Each row is a point on a landscape with many peaks, with its height.
A climber steps from a point to the highest of its 2 nearest points, and stops where none of them is higher. Distance is the straight distance between rows; heights are no part of it.
Z900 h=531: [ 13   8  10   4  32  38 -21  37  -9 -18  26  15  -6 -11 -13  14 -21  -2
   4  18]
Z611 h=397: [-27  20 -19 -26 -11 -20  -2   0  19  23 -12 -48  18  30  11  -2   4  -9
 -35 -39]
Z693 h=602: [ 24   1  13   2  32  -1  28  -4  -9  30 -17  13 -11 -13   3  -1 -11   0
  -5   7]
Z585 h=320: [  9   2 -14 -23 -13  -8  -7 -17   6  34 -19 -24  20  20   4 -20  -3   7
 -26 -56]
Z212 h=417: [-27  -5  -6  16 -13  -3 -24  11  -2 -23 -13  -2  18 -14  -2   1  28 -13
  27  24]
Z819 h=617: [ 12 -15   8  17  25  17  21   1  -5   8 -12   5 -11  -7  -2   1  -1  16
 -14  18]
Z758 h=250: [-37  30 -10 -20 -33 -19 -14  13  21  -6 -10 -33  17  15   1   2  11 -15
  -9 -20]
Z431 h=533: [  2   5   3  -3  23 -12  14   7  -2  21 -25 -10  -6  -6  10   3   6  -7
  -4  12]
Z647 h=213: [-10  24  -3 -18  -1 -26   5  27  15  -5  -1 -18  -6   0   8   4  -8 -26
  -2  -1]
Z93 h=247: [ 13 -11  32  10  12  -5  22 -33 -15  -4  36  32 -43 -10 -14  22  -4  -2
  41  40]
Z946 h=348: [ 16   0  18  13   6 -10 -10   1   0 -18  24   2 -15  -5   2   7  -6   0
 -11  14]
Z83 h=223: [-29 -19   3  31 -11 -21 -19  -3   9 -22  16 -20  11   7   7  -1  26   1
 -23  11]
Z383 h=427: [  5  -2   3  -6   7  48   9  15  -8 -25  42  29 -12   0 -12   8 -32   7
  34  30]
Z992 h=132: [-13   0   1 -20  14 -14  61  -8   5  15  -4   9 -38   8  11   8  -7  -7
  22  26]
Z140 h=129: [ 12   0 -14 -11 -21   6  -8  -7 -14   2 -25  19   6 -10   8  -7  12   0
  41  -8]
Z494 h=296: [ 20   1  17   3  15   3  18   0  -6  -4  12  16 -23  -6  -4   6 -16   1
  12  19]
Z255 h=511: [ 24  -4  19  -9  19  40  21   4 -16   8  33  34 -14   0 -15   8 -31  11
  36  22]
Z655 h=495: [-11  -2  10  11   1 -15  -7   5  -1 -17   0   0  -6 -12   1   6  14 -13
  27  32]
Z901 h=230: [ 37   4   1   5  -8  17 -42  -1 -14  -6  10   9  14  -7   0  -6  -6  12
  -3 -23]
Z994 h=470: [ 19  15  10 -14  12 -24 -14   2  -3  42 -12 -17  21   4   6 -10  -2 -15
 -27 -39]
Z502 h=465: [ -1  -2 -12  -3  -6  -3   6   0   1   0 -22  -8   0  -1  10  -5   8   1
   4   2]
Z417 h=540: [ 11  -2  10  16  26 -12  33 -28  -5  33 -20   0 -19  -9  13   7  10  12
 -12  19]
Z974 h=252: [ 12 -21  -3  15 -18   1  -4 -25 -11 -28  23  32 -11  -7   7   0   5   9
  34  17]
Z633 h=436: [ -4   0 -23 -15   8   3  -5   1   3  24 -47 -26  18   0   0  -7  16  -1
  -7 -20]
Z372 h=330: [  9  -7 -15  10  -2  33 -21  20   2 -44  30  15  -3  -4 -11   2 -16  12
 -16  -6]
Z18 h=353: [  8   9  -3 -15   8  28  13  29   2 -21  23  21 -13   0 -10   5 -35  -5
  18   6]
Z178 h=357: [-49  -2 -19   9 -13   0 -10  22  13 -28 -19 -14  17  -8  -7   3  26 -12
   4  18]
Z970 h=616: [ 32  -4  -4 -16  13 -10  37 -20  -6  38  -9  29  -9  -4  13 -12 -20   0
  -7 -25]
Z747 h=108: [ -3  -6  19  -3  11 -23  57 -34   0  14  10  19 -54  -3   6  16  -1   1
  23  27]
Z82 h=167: [ 30  -1  10   1 -11 -10  -8 -23 -18  13  -8  20  -5 -11  14  -3  13   5
  29  -7]
Z180 h=158: [-29   6 -10   7 -35   2 -32   9   7 -21  -7 -14  30   1  -8  -4  21  -3
   1  -8]
Z453 h=344: [ -1   4 -24 -29  -9 -22   9 -32   4  49 -24 -27  17  26  22 -11   7  -1
 -16 -43]
Z215 h=327: [ 12 -19  20  30  17   0  25 -21   2  -9  27  10 -29  -5  -8   7 -11  22
 -24  28]
Z536 h=164: [  2   6   2 -13   3 -28  29  -3   6   4  -1   3 -27   0  15   3  -8 -11
  14  11]
Z60 h=364: [ 27  -5  23  12  18   4  42 -20   2   4  30  22 -39  -1  -8   7 -31  17
 -13  16]
Z805 h=319: [ -1 -26  -9  25 -14   5 -23 -13  -4 -44  42  25   3 -12   0   2  -3   5
  18  20]
Z97 h=484: [ -5 -12 -17   5  14  46  -5  34   1 -21 -12   7   4  -7 -25  -3  -4  13
  -6   4]
Z812 h=103: [-42  35  -6 -25 -43   5 -38   7  14   1 -27 -23  40  14 -28  -1  17  -8
  -1 -39]
Z737 h=669: [  2  -5  -1  14  -9  12 -37   2 -10   3 -27 -12  29  -5  -5  -8  28   7
  -1 -12]
Z154 h=479: [ 21  -4  20  11  33  28   2  23  -6  -9  25  13 -15  -4 -14   9 -25  11
 -17  17]
Z245 h=373: [  4   8  -4 -15 -18 -32  11 -40  -1  38 -14 -16   1  20  31  -5  16   1
  -2 -23]
Z197 h=595: [ 14  -9  11  20   1  -2 -25  -7 -15   2  -9  -1  11 -12   4  -2  22   5
   8   9]
Z950 h=501: [ 14  -7 -14  -7  18  17   2   9 -10  22 -45   0  10 -13  -4 -10   7   3
   7  -7]
Z331 h=399: [ -6   0   2   8  -2  -8 -12  14   5 -17   4 -13  -3  -1   2   1   7  -2
 -14   4]
Z284 h=684: [ 39  -1   9 -11  15   1  35 -19 -15  30   0  46 -19  -8   7  -3 -19   2
  19 -10]
Z37 h=237: [ 33  15   4 -10  -3  -8 -14  10  -1 -11  27  10  -8  -1   4  -2 -29  -5
  -9 -20]
Z927 h=544: [ -8 -27 -15  19  18  20  12   2   2  -3 -21 -11  -1  -1  -1  -4  13  22
 -31  10]
Z518 h=200: [ 21  17   7 -18  -1 -27  10   5   3   0  15   8 -16  -1  10   0 -22 -16
   6  -8]
Z492 h=401: [  9  -6  25   1  29  21  52   3   4  14  20  11 -26   7 -16   5 -28  16
 -11  24]
Z662 h=395: [-17  -4 -18   1   0 -10  -4 -15   1  22 -33 -34  14   9  17  -2  32   6
 -10   1]
Z181 h=293: [ 13  11  -6 -18 -16  -9 -17   7   9   8   0 -15  15  14  -2 -14 -12   1
 -31 -51]
Z936 h=277: [ 15  11 -11  -8  -3  14 -15  30   9 -26  19   7  -4  -1  -8   1 -24   2
 -21 -24]
Z452 h=582: [  7 -14 -20   4   1  30 -17  10  -7  -3 -38  -1  17 -11 -15 -11  16  16
   4 -10]
Z95 h=166: [ 35  -7   5  21  -1  14 -37 -16 -16 -21  35  21  -5 -12   3   5  -8  12
   7   9]
Z873 h=441: [-26 -16 -18  18   6 -18  10 -28   1  11 -21 -26   5   4  22   6  39   4
 -10  28]
Z555 h=566: [  0  -5   0  -6  21  36  22  31  -3   0 -13   8  -1  -3 -15  -2 -15   5
   9  12]
Z730 h=561: [ 16  -9 -23 -20  20  -5  45 -11   6  34 -20   5 -10   6  10 -12 -20   2
 -27 -22]
Z934 h=300: [ -7  18 -12 -30   8  17  21  44  13 -17   6   9  -8   1 -14   4 -37 -18
   7  -2]
Z424 h=194: [-34 -13   1  28 -24 -11 -33   6   8 -33  19  -6  29  -2  -4   0  23  -7
  -1  11]
Z560 h=643: [ -5  -8  -7 -24  37  35  41  31   0  28 -27   6   4   2 -21  -7 -20  -4
   2   1]
Z947 h=597: [ 28  -3  15 -16   8  19  41 -13 -14  17  22  48 -30  -2  -2   3 -27   7
  38   6]
Z361 h=90: [ -2   8 -28 -24 -15  11  -7   9  -2   7 -44   5  15 -12  -8 -10   8  -6
  30 -16]
Z972 h=497: [ 28  15  18  -6  23 -19  -7  13  -8  32 -10   1  11 -12   5  -3 -10 -22
 -13 -18]
Z558 h=437: [ 17  -6  15  -3  37  27  30  24  -1  13   7  11 -14   1 -13  -1 -33   9
 -22   5]
Z821 h=116: [-13  14 -22  -8 -29   9 -22  13   5 -21 -22   4  20 -11 -11  -3  11  -8
  23  -7]
Z36 h=76: [-58  30  11  -8 -48  -5 -34  -2   8  -3 -12 -31  39  32 -11  -2  17 -13
   4 -22]
Z199 h=409: [ 10   9  12   1   3 -40  17 -34  -1  34  -9 -12 -14   3  26   6  12  -2
  -4   2]
Z193 h=256: [-13  19 -19 -34   8  -8  26  36  16   1 -11   0  -3   0  -2  -4 -26 -28
   1 -13]
Z660 h=195: [-30  34   7 -24 -24  -8 -30  14  15  15  -4 -33  28  30 -11  -5  -1 -14
 -27 -54]
Z989 h=202: [ 31 -11  15  13 -20 -15  -7 -42 -17  -3  19  30 -19  -9  13   2  13  12
  27   3]
Z241 h=199: [ 22 -15   3  27 -11  14 -50 -10 -15 -20  21  10  19  -6   0  -4   9  17
  -5  -6]
Z312 h=490: [ -8 -18   6  28  20 -10  16 -27  -5  15 -22  -7  -8 -10  13   6  28  11
  -7  36]
Z541 h=26: [-38 -12   6  20 -30 -34 -17 -20   5 -14   9 -20  16   9  12  -2  33 -11
  16  16]
Z644 h=264: [ 12   8  -2  -3 -23   8 -40   6   0 -10   7 -10  18   8  -5  -9  -1   9
 -19 -39]
Z275 h=445: [-18  16 -25 -28 -13 -23  11  12  23   2  -7 -29   2  16   7  -4 -10 -12
 -28 -30]
Z914 h=506: [  4   2 -29 -27  -1 -20  30  -6  15  15 -11 -12  -6  13  15 -10 -18  -3
 -28 -29]
Z40 h=600: [  1  -2  12  14   9   5 -19   6 -14 -24  21  18  -3 -18  -5  13   4 -12
  42  41]
Z79 h=473: [ -3 -27 -13  22   3  25  -6   8   1 -25  -2   5   2  -5  -7  -9   5  19
 -15   7]
Z237 h=620: [ 18  12  11  -1  15  18 -20  15 -13 -21  32  22 -10 -15  -3  15 -21 -11
  30  22]
Z167 h=294: [  0 -17  19  19   8  -6  17 -15  -5 -18  26  17 -30  -7  -7  11  -1   1
  21  40]
Z702 h=442: [ 15  17  14 -11   9 -43   7 -15   0  45  -8 -14   5   4  23  -1   1 -17
 -16 -16]
Z870 h=217: [-37  26  14  -8 -24 -19 -24   2  10  10  -1 -44  19  32   5  -1  15 -11
 -20 -24]
Z919 h=299: [-52  15 -24  -5 -21  -6 -13  22  22 -22 -16 -31  16   5  -9   6  22 -10
 -21  -7]
Z122 h=288: [ -6 -30   3  35   6 -10  14 -23   6 -15  15  -6 -15  -2   4  -2  10  20
 -30  22]
Z324 h=255: [-24 -34  -2  35  -3 -29   3 -34   6  -7  13 -18   2   4  14  -1  27  12
 -20  21]
Z133 h=539: [ 18  12  20   6   4 -17 -23   3  -9  17  -9 -12   9  -7   9   0  10  -5
  -2  -6]
Z11 h=51: [-47  12   9   5 -44 -22 -22 -12   9 -10   4 -30  25  24   6  -2  24 -12
   7  -4]
Z162 h=396: [-11 -25 -20  25 -10  24 -23   9   2 -47  23  19  12  -8 -10  -2  -2  12
  -3   7]
Z969 h=354: [ -2 -17  19   7  11  26  19  -1  -9 -20  41  25 -22  -2 -17  12 -15   6
  37  46]
Z704 h=128: [-42  19  -4  -1 -35  18 -55  17   9 -13 -12 -14  41   3 -30   1  26  -3
 -10 -27]

Call two points neighbours if one is among the 2 nearest of the other. Go from one point of each pair to the other, from neighbour to neighbour, staying as high as possible. Name the lowest point that can't be avoided.
Z819 / Z237 -> Z558
Z560 / Z737 -> Z662
Z819 / Z284 -> Z167
Z819 / Z560 -> Z79

Where does a climber stop that starts at each point below?
Z241 -> Z737
Z199 -> Z737
Z324 -> Z237
Z870 -> Z237
